Points on a hilly landscape, in no order, each with its height.
From any point a ball takes the steepest step (drop divided by distance) to one of its 5 nearest points. It stops when none of these is lower. Distance is the straight distance between rows; heights are no part of it.
tedi h=0.91: [163 120 128 137 181 117  61 130  82  90 138 131  77 112 150 226 122 131
  94  96 129]
Lomil h=4.10: [117 125 131 142 168 104 157 136 125  63 135  98 115 124 127 153 149 168
 126  97 145]
Rolal h=7.15: [148 162 102  98 116 159 112 139 135 142 159 136 115 109 145 114 118 110
 139 181  89]
tolad h=4.25: [116  93 157 154  64 167 130 108 161 177 176 151 166 137 118  76 151 102
 172 195 139]
Diger h=1.53: [120 127 133  97  76 162 122 127 144 169 176 132 124 134 136  83 133 124
 135 188 108]
genan h=2.02: [177 166 128 115 119 125 111 141 127 135 117 147 145  72 129 126 151 111
 153 148 117]
Defin h=0.25: [136 144 117 102  85 170 106 127 152 159 183 144 112 150 149  96 122 116
 155 190  90]
rivof h=5.24: [156 131 120 101 109 112  70  89 135  79 127 122 133  71 102 184 108 132
 130 155 151]
balub h=2.95: [119  95 166 168 149  53 168 170 126  99  78 103  96 160 178 125 144 156
  96  68 143]
kob h=5.81: [ 96 144 137 109 133 142 153  96 137 177 108 132 132 150 117  68 119 104
 127 133 117]
duga h=0.72: [142 108 115 147 185  99  91 142  80  81 146 121  88 109 120 211 123 133
  60 100 147]
nonif h=2.68: [149 169  95 116 132 142 145 124 148 131 138 134 137 103 130 140 110 102
 147 129 120]
tasuv h=3.72: [115 105 132 172 171  52 119 137 126  62 111 113  96 194 130 164  94 150
  81  98 142]
sofet h=3.41: [118 131 143 101 113 153 151 100 124 181 143 133 130 120 121  57 134 112
 125 173 123]
ser h=5.61: [153 141 124  91  98 117  61 101 129  74 125 121 128  71 113 178 112 132
 140 171 131]
kuf h=1.49: [175 148 117 106  87 143  93 168 132 156 122 173 139 102 139 124 147 114
 155 157 102]
falut h=3.39: [159 117 114 114 123 119  56  85 124  87 129 139 124 108 115 197  85 122
 100 109 153]
nek h=0.94: [143 154  85 106 124 157 152 132 145 149 159 135 126 112 124 119 118 105
 139 142 112]
Zap h=4.12: [106 121 105 165 104 160 207 120  89 216 156  82 186 137 151  44 152 127
 152 161 124]
Fom h=1.90: [132 144  82 111 125 147 162 131 152 158 151 137 134 128 132 142 120 113
 134 107 121]
rimad h=7.33: [ 84 149 143 121 129 158 155  92 137 175  99 119 128 171 121  89 105 124
 147 126 113]
zera h=4.29: [118 132 117 152  92 171 201 104 101 207 165  76 165 124 159  56 141 145
 171 175 123]
sokap h=0.86: [ 91 126 113 117 173 145 157 162  99 145  96 125 115 139 140  84 124 138
 132  81  96]
Sur h=2.54: [107 101 154 173 161  71 184 171 140 109  78 111 120 156 164 122 135 135
 118  58 139]
luv h=3.67: [109 108 134 162 162  63 145 130 139  59 120 106 110 165 123 163 117 155
  87 101 161]
mak h=1.88: [129 124 121 123 145 124 169 153 124  92 128 102 109 108 132 147 156 172
 131  90 131]
sop h=1.55: [100 111 121 155 193 105 177 167 127 110 101 118 132 112 141 108 139 129
 122  62 134]
Pur h=3.79: [108 149 149 123 121 156 162  88 127 180 119 116 129 125 124  55 125 107
 142 175 120]
Getut h=1.13: [100 110 107 116 176 129 169 176 105 135 105 122 119 112 139 101 139 138
 123  77 106]
daz h=1.91: [ 47 129 118 107 145 161 172 139 129 151 115  76 112 154 137  94 105 172
 129 117 100]
suz h=0.99: [110 110 146 127  55 174 117 113 169 168 176 143 146 149 131  91 134 107
 154 199 133]
baf h=1.71: [154 158 120 118 103 149  83 141 145 158 150 168 134 146 147 107 133 106
 158 173  85]
nibe h=2.60: [ 78 131 136 154  93 168 204 119 137 203 114  87 158 158 125  97 132 168
 145 139 132]
ramab h=1.74: [ 96 119 122 166 190  97 173 160 143 115  96 103 127 148 158 109 122 119
 136  54 124]
Ved h=3.65: [118  76 167 143 150  39 171 165 117  82  96 103  72 168 154 128 132 171
  54  96 158]
Gupe h=2.76: [159 143 150 113 115 115 107 107 133 112  94 146 143  89 106 146 138 127
 125 100 156]
sisu h=5.90: [129 104 128 144 194  77 100 130  85  68 105 133 107 132  99 144 127 133
  83 102 145]
betan h=6.46: [107 106 126 151 173  90 185 162 131  94 110 106 122 117 126 125 145 135
 113  70 159]
bibiz h=7.70: [ 95 107 132 160 171  88 178 151 137  77 122  98 124 120 118 141 143 146
 110  87 160]
fegut h=5.46: [147 131 157 127 170  91 109 111  95  58 101 121 109 137 114 139 139 169
 110  96 136]
Nutum h=0.84: [118 135 137 123  66 168  96 115 170 157 182 152 139 162 134  94 120  96
 166 193 108]
dazag h=1.01: [126 137 131 138 113 164  61 109 155 144 177 157 163 139 105  75 142  60
 169 206  97]
gamu h=4.28: [134 135 141 153  97 179 181 106 115 187 165  88 141 128 175  64 138 150
 172 193 104]
nogul h=1.70: [141 136 111 110 131 151 165 150 136 128 122 132 121 127 133 158 137 162
 139  80 129]
fod h=3.21: [108  82 164 166 151  55 174 168 137  95  98 116 113 155 153 132 134 155
  91  68 161]
koz h=2.81: [170 171 132 127 131 124 125 111 142 114  95 142 151 103 118 147 136 126
 153 104 136]
Rir h=4.56: [102  99 140 166 161  73 183 160 140 102  97 116 124 141 140 124 138 138
 109  57 156]
vek h=2.16: [170 145 130 105  91 126 104 146 128 127 125 145 143  57 123 146 149 125
 135 157 130]
lav h=1.26: [186 119 147 137 171 104  35 119  82 116 123 156  93 103 146 229 132 115
 101  74 141]
tak h=3.11: [ 91 147 140 156 116 169 199  94 141 189 124  88 146 153 123  95 118 141
 156 160 132]
mil h=3.23: [106 137 129 103 131 152 156 101 133 181 130 133 135 133 112  70 120  98
 122 147 132]
vimi h=1.63: [147  95 142 110 135 117  86 130  80  83 114 146 102 129 104 167 128 162
  76  90 148]
sika h=0.62: [120 139 101  86 113 158 155 122 138 158 158 132 116 118 117 104 117 103
 115 162 110]
Vubo h=3.87: [156 129 113 111 129 116  44  82 122  83 118 146 123  82 117 190  84 106
 117 132 139]
sobo h=4.55: [139 120 107 117  93 169  54 146 121 147 209 165 177 109  86 114 182  65
 151 199 101]
buzig h=1.95: [112 111 143 156  68 169 113  98 178 158 195 145 161 131 119  92 147  98
 176 213 129]
fesog h=2.05: [120 129 104  95 124 153 163 136 130 173 121 148 137 148 124 114 119 120
 118  95 117]
vemi h=3.33: [149 110 127 101 101 109  90 108 111  98 123 144 134 119  97 186 109 148
  96  95 163]
mapi h=4.95: [147 116 123 101 107 112  84  94 129  91 123 143 131 100 103 188  93 137
 105 114 161]
teb h=2.75: [111 136 117  88 113 159 156 114 133 173 144 138 129 113 119  78 126  97
 118 161 121]
sudi h=0.49: [172 177 104 115 132 142 137 123 147 131 138 130 137  98 136 130 118 109
 152 139 107]
pimam h=0.92: [151 149 117 127  91 148  65 138 149 159 165 169 149 161 137 105 130  83
 165 176  88]
tenof h=1.25: [ 87 118 110 144 201 123 165 162 121 121 103 106 127 129 147  88 124 128
 133  76  95]
kade h=2.08: [ 59 134 130 107 146 159 159 133 125 149 100  87 109 168 139  91 106 163
 129 112  98]
resem h=2.49: [120 144  94  91 128 150 164 120 131 171 136 142 137 129 116  93 117  99
 120 125 129]
lat h=4.13: [123 104 130 170 189  67 111 124 111  57 104 124 103 163 107 157 105 129
  77 101 144]
pobe h=0.87: [134 139 129 138  91 160  80 110 166 151 179 157 155 157 120  92 134  77
 169 199 100]
zelog h=0.93: [166 111 116 124 137 126  55 102  96  88 128 142 106 133 133 216 101 144
  99  98 138]
mit h=1.32: [113 110 118 115 150 131 173 169 116 117 122 121 119 107 127 130 156 158
 120  79 133]
dig h=4.57: [127 106 166 155  63 165 127 109 142 190 142 151 160 143 144  60 151 113
 169 188 126]
zabu h=3.37: [169 156 115 129  56 134  82 162 153 137 140 147 156 112 120 189 151 106
 169 184 129]
sagom h=3.86: [105 107 139 156 164  74 155 130 133  64 125  97 111 140 117 157 118 148
  99 100 168]
Dadef h=2.50: [152 126 152 101 112 107  99 112 111  99  97 148 132 121 108 155 132 148
 110  90 159]
Kaze h=1.54: [142 139 112 132  95 151  60 134 144 156 172 182 169 138 105  94 147  58
 152 190 100]
kadez h=3.44: [ 96 130 116 162 106 172 217 100 120 205 148  82 162 132 142  76 129 128
 151 167 139]
lokep h=1.62: [124 135  99 108 126 154 163 158 132 148 128 146 129 141 132 127 128 143
 131  84 132]
Bisib h=2.52: [172 121 116 128 144 107  42  96 114  88 114 152 120 100 126 209  85 109
 109 101 135]
Nov h=3.71: [103  93 151 163 140  54 176 160 136  80 106 109 113 161 137 146 137 149
  94  74 170]
fon h=1.50: [176 112 131 135 155 107  35 108 107 109 112 165 109 102 140 224 102 104
 114  82 139]
Fibo h=2.55: [ 64 117 103 128 179 131 177 144 131 119 117  91 120 134 149  86  97 134
 130  86  96]
bim h=2.04: [141 145 137 123 143 135 148 142 118  93 116 116 115 125 133 160 148 178
 143  85 126]
kav h=1.39: [157 138  86 137  77 151  84 155 149 150 182 156 183 110 101 149 161  64
 162 195 121]
kapez h=3.34: [ 82 144 136 133 119 170 180  98 146 180 119  89 134 172 125 100 113 152
 152 139 124]
Zevub h=0.30: [138  93 118 145 183  89  98 140  72  80 127 133  99 113 103 187 121 133
  58 107 154]
Paz h=7.07: [ 95 130 114  99 144 152 149 135 119 166  96 131 126 172 125  87 121 130
 136  94  95]
dil h=2.32: [171 159 140 108 105 115 119 124 131 120 111 151 155  55  99 145 146 117
 134 128 144]
Sile h=1.43: [165 152 131  98  70 121  73 135 139  98 124 126 128  67 117 179 138 144
 148 178 134]
por h=2.24: [161 151 150 125 129 121 126 120 128  95  96 130 125 134 129 158 146 161
 140  82 132]
Perip h=1.97: [ 47 123 143 123 113 169 180 138 120 182 108  82 117 161 131 100 118 187
 132 132 108]
mar h=0.66: [154 164 122 117 128 148 145 123 151 127 122 135 140 128 126 157 123 144
 150  87 125]
vol h=1.48: [ 67 132 115 117 182 140 155 152 118 138 106  96 112 152 148  88 115 149
 132 100  87]
gadur h=4.37: [ 80 147 137 114 131 151 163 101 138 169 104 107 123 179 135  95 116 153
 141 125 103]
pabe h=0.90: [162 177 126 123 134 144 141 116 145 118 104 141 140 120 130 160 136 136
 155  96 132]
vala h=3.40: [122 137 126  85  95 167 130 128 144 166 175 137 111 120 139  82 130 117
 126 189 105]
dade h=3.49: [ 95 161 153 145 126 170 167  77 139 188 124  93 143 142 128  69 112 123
 156 163 118]
Ded h=4.03: [132 123 167 141  94 173 148 107 121 192 130 128 142 131 159  44 152 134
 171 196 101]
Rotab h=5.16: [152 131 129 103 103 108  94  96 131  94 128 145 139  74  94 174 112 128
 106 130 168]
ret h=4.60: [165 151 137 112  58 129  70 143 146 115 132 137 140  93 117 187 146 127
 177 180 118]
Nilu h=1.18: [113 111 153 114  62 165 125 123 149 176 176 144 128 141 139  75 134 120
 141 193 125]
Fufu h=3.82: [127 144 155 143 123 167 167  89 121 180 131  96 135 129 144  56 137 139
 163 190 110]
zep h=0.85: [153  96 122 113 140 129  72 124  85  89 139 138  97 121 121 204 112 152
  68 102 148]
nam h=3.14: [175 121 110 130 154 116  29  93 111  99 104 161 117  82 132 200  88  90
 111 108 141]
Nol h=3.13: [127  99 170 165 180  51 180 166 121  86  85  82  84 163 193 104 138 154
  86  71 132]
buleb h=3.92: [138 108 146 118 163 102  91 123  81  76 103 133 106 131 108 149 141 162
  86 103 133]
piru h=4.16: [122 116 134 152 189  72 117 115 104  49 103 108 104 143 114 145 117 140
 100  99 146]
tet h=4.89: [127  99 126 160 200  67  98 145  93  75 101 145 106 154  97 163 112 119
  67  98 153]
lifis h=3.74: [110 116 130 167 182  70 133 114 119  51 110 103 100 153 116 152 112 143
 102 100 149]
relu h=2.48: [153 131  92 134  85 141  77 158 143 168 175 177 178 111 105 125 154  57
 159 184 115]
Vita h=3.66: [173 149 129 105  58 126  93 169 141 132 136 155 135  90 123 160 158 126
 154 168 133]
fedi h=3.61: [107  91 146 152 146  60 158 146 139  69 117 110  96 175 141 154 119 160
  74  90 165]
fulig h=3.91: [167 144 109 127  71 137  83 169 145 163 139 180 165 117 126 142 152  86
 155 169 111]

For each start below, name the point where the ball stops.
lat: sokap
bibiz: sokap
gamu: sokap
Fufu: sokap
Bisib: Zevub
Rotab: sudi
nam: Zevub
falut: Zevub

Call two points neighbours if one is among the 5 nearest of the other. Go from one point of each pair to the other, from neighbour to neighbour, staying as low as possible. Name the highest point that can't be avoided.
kav, Sile: vek
sudi, kuf: genan
kav, Zevub: Dadef
kuf, kav: baf
Defin, kav: Kaze
mar, sokap: lokep
sudi, sika: nek
